Each row is a point on a landscape with many peaks, with its height.
A climber steps from a point to whichever of its 2 nearest points has the largest rise for the distance, and stops where none of them is higher. Distance is the straight distance between rows; heights are no part of it.
Q_584 (h 156): [ 15 -42 -30  -9  20 -11   4  -7  -9 -33  -6  -4   6  -2   6 -16  25 -10
   2  18   8]
Q_225 (h 435): [-36  26   5 -10 -16 -15  -6  27  -3 -26 -21  42 -13 -13  14  54  -2  -1
   0  -8 -22]
Q_567 (h 95): [  4 -15  -9  10   7   6  19   6   8   2  -7  -3 -25  31 -14   6   5  -6
   9  -5  27]
Q_802 (h 453): [  3 -45  -7  13  16   2 -12 -24  18 -20  -5  12 -28  22  12 -31   4  14
   8   0  13]
Q_924 (h 276): [ -9  34  29   7 -12 -14   3  13  -4  18  21  -5  39 -24  13  12 -35 -29
   4 -11 -38]
Q_175 (h 201): [-10 -18   5  10 -13  -4 -22   2  -1   5  15   0   3   9  18   6  22  19
   2  -2  48]
Q_545 (h 341): [-12  32   9  15 -12  -6  23  29   6  29  -1 -15  20  25  -2  17 -29 -39
   8 -20  11]
Q_637 (h 183): [-16 -15  -7   1 -23 -13 -25  -4 -14 -14  28  20  -9  -1  10  10  31  32
 -20 -10  -7]
Q_156 (h 288): [ -4  34  25  -3 -18  -7  -2  -2  -6  17  24 -20  55 -20   6 -10 -30 -24
   9 -15 -12]
Q_227 (h 447): [ 14  23  19  -2  12  16  -6   6 -12   3  11   0   2 -29  -5  19  -7  14
   0  18 -23]
Q_269 (h 328): [  6   8 -17  -7 -13  -6   2  -5   7   8  15  -2 -10 -39 -16   2  -6  15
   0  26 -30]
Q_834 (h 228): [ -8 -21 -15   4  -6  -2 -25 -11   8 -15  30   6 -12  -8  12 -19  32  33
 -23   2   3]
Q_516 (h 261): [  6   7 -12  -3  -2  14  -8 -23  10  -4   3  25  -1 -19  -8 -16   9  39
   5  19  -5]
Q_831 (h 236): [ 12 -44 -19 -11  14 -12  19  -6  -3 -16 -11 -19 -17  21 -17 -16   9 -22
  -6   3  33]
Q_726 (h 253): [ -7 -27  19  16   1   0 -40 -36  19   9  16  23  -1  14  23 -29  -7  46
 -15 -10  40]
Q_899 (h 188): [ -6  -5  -9  27  -7  -3  12  11 -11   9   3 -14   5  -6   2  13   2 -36
  14   3 -27]
Q_990 (h 229): [-18  -8   8  34  19  -3 -17   8  -5 -14 -20  17 -22  12  33  16  21 -13
  18  -6   9]
Q_205 (h 381): [ 23   7  29   2  12  18  12  28  -9  12  24 -15  20   2   6  -2 -21 -11
 -12  -7 -50]
Q_807 (h 529): [ 14  27  13   0  -1  15   0 -12 -13  16   2 -14   2  -5 -29 -10  -1  17
  -6   4  18]
Q_891 (h 266): [ 14   5 -22 -23   6  13  18  11   3   2 -11 -57 -12   8 -22 -36 -10 -13
 -16  -5   8]
Q_116 (h 398): [ -5   2 -10  -2  -8  -2   4  13  -9 -31   5  23  -8  -1  -2  22  10   9
   2   5 -29]
Q_752 (h 234): [  3   5 -24 -16   6  27  14  -4  20  21 -24 -38 -21   8 -32 -42   5   4
 -13   5  22]
Q_702 (h 498): [ 24   4   3   3  21  27   9  19 -12 -11   3  -8   0  -8   7   8   3  -2
  -1  10 -28]
Q_571 (h 369): [ -9  12  20   1  -4 -14 -18 -17  -5 -19  -9  45   5 -20  14  37   0  28
  28  16   2]
Q_958 (h 193): [-12 -28  12  11  -9   0 -36 -36  43  18   4  32   3   1  30 -60 -11  41
 -28  -8  22]
Q_605 (h 144): [-17  -6   9  13 -12 -14 -32   2 -12  -5   2  13  15   3  23  28  32  12
   4  -6  25]
Q_569 (h 637): [ 10 -19  -9 -17  23   5  16  12  -1 -38  -8  32 -16 -17  11  16 -13   7
  13  22 -39]
Q_170 (h 697): [ -1  14  -6   8   7  -8  18  31  13  18  -4 -43 -24   6   0   8 -13 -41
   8 -16  19]
Q_124 (h 368): [-27  30  10 -15 -18 -12  10  28  -1   3 -14  31  10 -14  13  55 -20 -15
  -7  -3 -42]
Q_186 (h 242): [  1   2  -2  -3  -8  -7 -28 -38  26   4  -8  34   3 -25   4 -22  -3  52
  14  20  13]
Q_417 (h 152): [  5   7  29  -8 -22 -34 -16 -32 -23  23   6 -12  18 -13 -21  23   7  -5
   6  -6  12]
Q_426 (h 418): [  1   6  11  -6  -1  -1 -17 -47   9  24 -16  13  17 -10 -34 -19   9  31
  -2  10  36]
Q_855 (h 464): [ 28  -4   7   0  42  22  24  33  -2 -13 -17 -20 -14  13   8   6  -3 -31
   3  -6  20]
Q_574 (h 204): [  7 -15 -26 -14  14  23  15 -13  39   9 -23  -9 -30  13 -31 -52   8  10
  -9   3  35]
Q_414 (h 371): [-16  23  13  18  -5   3   3  14 -20   6 -23  29  25   1  11  40   3 -21
   3  -4 -29]
Q_421 (h 274): [ -6 -17 -18  -1   1  14 -35 -14  19  -6  13 -11 -11  -7   7 -42  30  40
 -23   2  25]
Q_424 (h 396): [  1 -31 -15   5  10   1  -9 -33  13 -22   1  41 -28   9  11 -18  -3  32
   7  10 -15]
Q_641 (h 352): [ -6  32  -1   0 -16 -12  -5  12 -19 -14  15  11  11  -8  -1  25   5   3
  -9  -7 -32]
Q_62 (h 719): [ -8 -21 -13  -9  12  -9   9   9  10 -62 -20  39 -28  -7  36  18 -11  14
  16  10 -26]
Q_64 (h 481): [ -9  10 -12  -2 -22  -4  17   9  -1  14  16 -43   1  27 -23 -25 -12 -23
  -1 -25   8]
Q_358 (h 284): [  5 -26 -25 -27  -2 -15  28  -1   4   1  -4 -42 -28  18 -21 -22   2 -27
  -3 -10  29]
Q_188 (h 622): [-17 -39  -7   4   6 -18 -10  -5   1 -50  -8  35 -30   7  47   3   1   7
  11   7 -20]
Q_685 (h 337): [ -3  -7  12 -16 -17 -29 -24 -28   1 -15   4  38  11 -28  16  24  -3  46
  17  15  17]
Q_598 (h 197): [ -5 -14 -17   3   0  22  -3 -17  33  17  -9   9 -14  17 -17 -37   8  29
   0   0  43]
Q_978 (h 285): [ -3   6  -4 -20 -26 -14 -20 -29  -1  12   9  18  15 -24 -18  -7  17  33
 -14  10   8]
Q_636 (h 252): [  9  18   8  11  11  16  28  43   4  25  -6 -16  20  18  -1  16 -21 -33
   9  -5   7]
Q_749 (h 395): [ -6  19 -10   9 -17   1  11  18   4   7  22 -39  21   0  -3 -21 -17 -30
   4 -18 -10]
Q_991 (h 601): [ 11  41  15  -5  -3  16  15  17  -6  24   4 -39   3   9 -32 -10 -19   1
  -5  -8  19]
Q_888 (h 182): [  6  27  35  14  10  17  13  35   1  35  12 -18  34   5   9  11 -35 -33
  -1 -10 -12]
Q_579 (h 583): [  4 -18   1 -14  23  -3  13  16 -14 -38 -23  28 -18  -8  15  28   1 -25
   5  14 -46]
Q_346 (h 292): [  1  -4 -17  -9  -7  -2  30  20  -3  -6  12  -4   3 -13   2  18 -19 -23
   1  17 -57]
Q_939 (h 551): [  1  18  -9   3  -8  -1   7  16   9  17   2 -50 -25   0  -8  -3   1  -9
   8 -10  31]
Q_889 (h 16): [ 11   9   1  12  18   3  27  24 -12 -10  -6 -16  -6  30  -5   6  -5 -41
  -2 -23  -8]
Q_129 (h 298): [  1   7   6  26  31  14  -4  18  -4 -11 -19   4 -14   8  18  25   6 -22
  16 -13   2]
Q_427 (h 327): [-13  -1   1  13  15  -5  19  16   5  24  -8  -6  24  15  18   4 -25 -74
   0 -21 -38]
Q_814 (h 439): [ 25   3  20  -5  17  27  23  25   0  20  14 -30   8  20 -16  -9 -29 -18
 -16  -3 -25]
Q_367 (h 257): [ -5  -2   8  -3 -12  -8 -26 -21  -8  11  13  -1  17 -11  -4   1  28  27
  -3   9  32]
Q_61 (h 139): [-17 -18  13  -1 -13 -16 -35 -15 -15 -11  25  34   8  -2  21  21  24  37
 -11  -1  25]
Q_419 (h 240): [ -3  -6  -1  11   0 -11  19  14   0  10   5  -7  10  -8  11  10 -17 -54
  12  -1 -59]
Q_950 (h 329): [  2  26  19  -4  -2   4  11  25  -9   4  28   1  22 -16   3  15 -31 -10
 -13  -4 -53]
Q_84 (h 226): [ -5  13   5  27   5   7  -7   6 -12   1  -7   4   1   9  -3  22  16  -3
  18 -10  21]
Q_43 (h 388): [ -7 -10  16  -4  -7  -1 -32 -49  28  28 -11  15   5 -13 -12 -38  14  34
 -14   2  45]
Q_451 (h 180): [ -5  15  15  10 -13 -12 -12  -8 -25   8   2  -4  20  -1  -8  25  11  -2
  10  -1   9]
Q_385 (h 209): [ 23  -2 -18   3  12  34  14 -11   6   4  -9  -1  -2   7 -22 -27   8  14
  -3  14   1]
Q_6 (h 574): [ 32  -4   0  -3  36  16  19  33 -21 -15  -1 -27   8   2   9  -1  -3 -31
 -11   2 -15]
Q_618 (h 138): [  2 -16 -19  17 -13  -5  -1   5  -5  10   8 -19  -5   7  -4   8  20 -14
   6   4   4]
Q_288 (h 512): [ 24  15  12 -13  13  16  33  32   6  15   1 -37 -11  21 -17  -8 -28 -13
  -4  -7  12]
Q_71 (h 364): [ -9 -13  -1   7  -3  -4  -8 -26   6 -23   4  52 -14   2   2   3 -11  47
  16  14  -9]
Q_671 (h 441): [-12   9  -9 -17 -20  -2  -2  13  15  24   7 -45 -35   9 -12 -15   9  13
 -15  -7  52]
Q_676 (h 309): [ -6 -17   5 -26 -23 -23 -27 -38  10  -2  10  41  14 -25   3   6  12  47
 -17  15  16]
Q_968 (h 406): [ 11  24  11   9   9   7 -13  -2  -6 -15  -4  23   1 -25  10  22  -2  30
  13  17   1]
Q_35 (h 235): [  5   4 -18   5  -7  21  -2 -19  15   9  -7   8  10  -1 -21 -35  20  31
  -6   9  18]
Q_387 (h 518): [ -6 -15   1   0  19   0  20  15 -21 -17 -30  16  -4  15  15  29   5 -47
  11   5 -40]
Q_161 (h 318): [ -5 -17   8  21  -4 -13 -27 -29   2  -8  13  34  -5   2  19 -13  -4  43
   5   4  18]
Q_486 (h 335): [ -4  32  -1   5 -23  -5  -9  12 -10  14  14 -34  34 -18   3  -9  -8 -14
   1  -4  -6]
Q_934 (h 311): [-31  30  13   9  -6  -9   9  18 -12  17 -11  31  21  -9  19  40 -15 -38
  -1  -8 -54]
Q_531 (h 531): [  0 -47  -9  15  17  -9 -15 -19   1 -37  -8  12 -23  10  37 -10  -4   3
  22   5   2]
Q_484 (h 289): [  5  32  24 -24 -13 -24 -18  -9 -22 -17   2  19  16 -29   4  34  10  12
   1  -4  -3]
Q_192 (h 135): [ 11  20  20 -20 -23 -27  -5 -35 -18  23   6 -19  36 -32 -19  11 -10  -4
   9   6  -7]
Q_107 (h 192): [ 12 -47 -15  -9  32 -28   8  -5 -13 -31 -17 -10  -1  10   0   0  15 -28
  -1   7  32]
Q_21 (h 355): [ 16 -11 -19 -13   2  -2  14  -8   5 -16   6   7 -20 -18 -16   0  -2   4
  -5  15 -43]
Q_945 (h 485): [ 13  27  12 -22 -14  -6 -11 -25 -19  19  -8 -24  23   5 -34 -11   5  18
  -6  -7  35]
Q_52 (h 325): [-17 -14  -6  -3  -4  16 -33 -19  27  25   1 -20 -14 -10   6 -44  15  34
 -21   5  50]
Q_897 (h 446): [ -8   5  16  13  13  17  14  20 -18   3 -18  16   2  23   8  23   1 -36
  -1  -6 -42]
Q_832 (h 497): [-30   7  -2   4   1   3  -4  21  -5 -25 -22  39 -14 -11  31  40   3  -4
  12  11 -28]
Q_328 (h 153): [-15 -31  -8  14  -1  13 -31 -31  47  18  -6  25  -5   2   6 -62  13  31
 -19  -3  11]
Q_439 (h 126): [  6 -31 -33   7  -7   2  -2  -3   2  -7   4  -9  -3   1   5 -10  26   6
   6  22   9]
Q_178 (h 354): [-10 -24 -21 -20  -6  -1  11   2  18  11   2 -32 -42  21 -16 -21  11   4
 -14 -11  43]
Q_989 (h 53): [ 19  -9  -3  11  12  16  21   3 -13   1  -5 -10 -11  26 -19   8  -4 -17
   1  -6  -8]
Q_534 (h 148): [  2  -4 -11  -1  -4  12  15  -3  21  12  -1   3 -17  30 -27  -6  -2  22
   7   1  52]
Q_330 (h 587): [-10  16 -12  -1 -32  -5   6   8 -10  19  14 -39  16  14 -13 -13   8   1
  -3 -18  28]
Q_684 (h 326): [ 23  -6 -18 -16  11   3  25   6  -2  -3  14 -15   2 -22  -9  -6  -8 -10
 -12  12 -53]
Q_813 (h 379): [ 25  -7   4  11  42   8   6  12  -4 -29 -18  -9 -29  10  11  -1   1 -13
  12  -8   8]
Q_452 (h 473): [-21  22   7  22  -1   2  19  22   5  18  10  -7  24  22   7   0 -33 -54
   8 -35 -15]
Q_613 (h 449): [-15 -10 -11  10  -1  -1   6   9 -16 -23  -9  21  -9  18  10  21  21 -19
  13   5 -35]
Q_498 (h 314): [  8  41  24 -22 -18 -21  -3   2 -26 -10   7  12  31 -20  -6  35  -9  -3
  -4 -11 -27]
Q_483 (h 297): [ 25   3 -16 -13  11  18  15   0  -9   5   5 -42   2  -6 -17 -30  -8 -15
 -10   3 -29]
Q_114 (h 450): [  4   8  14 -30 -12  -3 -13 -33   7  27 -17 -11   8   7 -37 -18   6  19
  -9  -3  61]

For each start below, name the point where the climber stops.
Q_439: Q_170
Q_367: Q_6
Q_186: Q_62
Q_484: Q_62

Call two points neighbours if one is among the 2 nearest of the other. Go from one point of each pair to the other, from neighbour to neighbour, staying as high as possible. Name the lowest point that can't be avoided.
Q_330, Q_170: Q_939
Q_452, Q_21: Q_419
Q_516, Q_62: Q_186
